A landscape with many peaks, sampled at points; each row gives a point and its height.
From any point a climber steps to the highest of the 4 points nearest to it. It stops when none of these is higher. Distance is the straight distance between rows; heights are no part of it.
J416: [171 130 121 139 104 104 173 170 133 135 127 134 137 151 115 121]  height 608
J233: [129 130 168 141  90 122 181 170 154 137 134 138 116 136 144 127]  height 579
J835: [116 120 191 100 125 176 171 102 156 122  99 102 115  98 132 116]  height 625
J189: [ 59 119 154 128 129 168  97  39 113 112 107 115 135  82 127 108]  height 488
J180: [181 134 182  92 131 134 195 109 150 152  55  92 126  88 111 150]  height 600
J145: [ 96 134  94 158 118 135  89 132 109 135 183 137 148 139 109 170]  height 286
J126: [139 124  84 157 105 123 113 138 134 137 159 132 144 158 108 159]  height 364
J501: [ 73 112 133 139 135 152 111 136 108 105 165 149 143  92 153 130]  height 693
J412: [198 128 126  93 147 106 153 128 105  95 130 121 122 164 117  88]  height 420
J78: [147 119 172  95 123 175 173  83 152 142  69  87 138 108 100 144]  height 897
J50: [159 121  87 162 122 104 109 132 150 162 118 124 105 179 120 123]  height 411
J148: [195 140 150 128 125  77 189 169 108 135 104 145 104 148 121 102]  height 584
J650: [ 86  97 164 111 146 160 124 123 136  96 137 146 123  73 176 110]  height 415
J644: [206 156 122 120 162  88 177 152  98 106 133 150 102 179 121  77]  height 421
J924: [129 130  73 133  99 129  80 124  92 122 181 125 152 156 109 152]  height 790
J605: [124 129 101 108  90 172 100 101  70  91 156  99 169 146 100 122]  height 270
J287: [ 82  97 137 143 166 135 109 149 146 108 154 181 141  73 161 151]  height 487
J580: [166 118 144  85 120 153 159  86 133 128  82  84 139 136 111 106]  height 687
J150: [ 72 133 123 146 163 135  98 128 124 127 172 163 155 103 138 167]  height 690
J551: [108 128  98 162 124 117  81 135 167 162 129 113 123 143 132 159]  height 249
J962: [ 61 168  69 130 180 125  52 115 129 169 130 114 135 129 117 187]  height 331
J172: [ 87 107 161 151 144 137 123 154 164 107 155 184 121  81 166 152]  height 386
J976: [ 63 153 120 167 160 133  82 138 146 151 169 153 132 133 148 166]  height 504
J105: [171 126  82 136 101 110 124 150 121 120 163 137 137 173 114 125]  height 333
J843: [179 130 166  88 111 133 176 130 129 117  76  80 135 124 124 110]  height 597
J441: [161 131  87 156 122  74 123 138 153 148 126 141 111 169 116 127]  height 450
J661: [104 107 182 138 131 134 158 174 172 115 136 172  95  91 173 119]  height 345
J978: [143 131 113 152  96 112 137 144 149 147 137 126 112 161 128 141]  height 473
J733: [172 145 107 173 120  80 134 141 152 182  84 124  84 172 108  84]  height 354
J449: [214 136 142  82 164 100 178 140  92 117  96 109 124 137 128  88]  height 336
J155: [181 109 126  84 115 154 129  88 110 112 119  84 151 149 102 108]  height 583
J804: [166 141  71 100 108 135 105  95  70  86 173 120 140 172  94  97]  height 51
J90: [ 59 134 147 115 128 165  98  73  80 101 156 118 148  99 138 116]  height 438
J164: [120 149 104 168 125  98  80 150 160 183  92  85 113 153 162 130]  height 282
J675: [190 145  90 100 158 129 141 115  88  73 161 132 122 167 101  71]  height 262
J994: [131 131 106 150  98 137 129 148 132 132 162 128 135 150 122 152]  height 419
J430: [167 126 163 107  94 110 189 166 118 122 108 112 125 132 134 114]  height 778
J882: [113 120 131 118  96 174 121  43 109 134 101  86 152 125  77 115]  height 519
J154: [ 59 123 123 122 177  83  89 123  98  98 155 199 147  66 128 145]  height 718
J969: [103 128 159 116 114 158 147 145 128 114 141 144 131 124 157 122]  height 454
J880: [ 76 105 152 108 155 150 102 112 109  82 145 158 129  52 175 118]  height 500
J642: [ 92 153  83 151 155 118  67 131 148 163 129 124 140 136 122 184]  height 332
J949: [112 114 165 118 124 180 149  46 145 139  91 121 128 101  86 140]  height 653
J308: [102 107 191  95 124 163 160 143 161 105 110 141 106  88 169 107]  height 467
J163: [106 122 116 114  96 159 104 123  98 112 178 118 153 136 120 136]  height 435
J266: [211 136 172  98 155  97 195 135  94 127  58 100 119 105 126  94]  height 277
J276: [147 131 173  86 115 139 181 130 151 117  77  89 128 120 135 119]  height 545
J88: [ 46 161  90 135 192 104  56 119 126 158 150 155 134 107  98 186]  height 736
J706: [139 133 104 158 110  73  90 159 153 186  51 102  93 165 151  82]  height 317
J857: [ 78  90 159 128 156 129 102 131 136  94 147 177 131  64 179 139]  height 394
J743: [ 94 112 147 174 124 132 130 163 162 145 147 151 102 114 156 159]  height 287
J746: [113 157  44 160 140 126  48 116 122 154 140 118 134 157 116 178]  height 131
J345: [156 134 131 168  99  94 159 159 157 169 119 132 101 145 122 124]  height 525
J288: [ 84 114 127 108 102 166 130 132 111 112 156 122 149 124 138 124]  height 537
J678: [206 132 111 148 128  67 172 166 127 141 109 148 105 168 105  98]  height 493

For each start below, name the point where the climber stops.
J308 => J78
J675 => J430
J189 => J78
J642 => J501
J857 => J501
J155 => J78
J733 => J430

Call two points neighbours if one is among the 4 nearest of the other. Go from one point of each pair to the other, from neighbour to neighbour, staying as high as possible. Name the lowest point that can't be avoided.
J154, J88 => J150
J924, J154 => J163
J78, J430 => J843
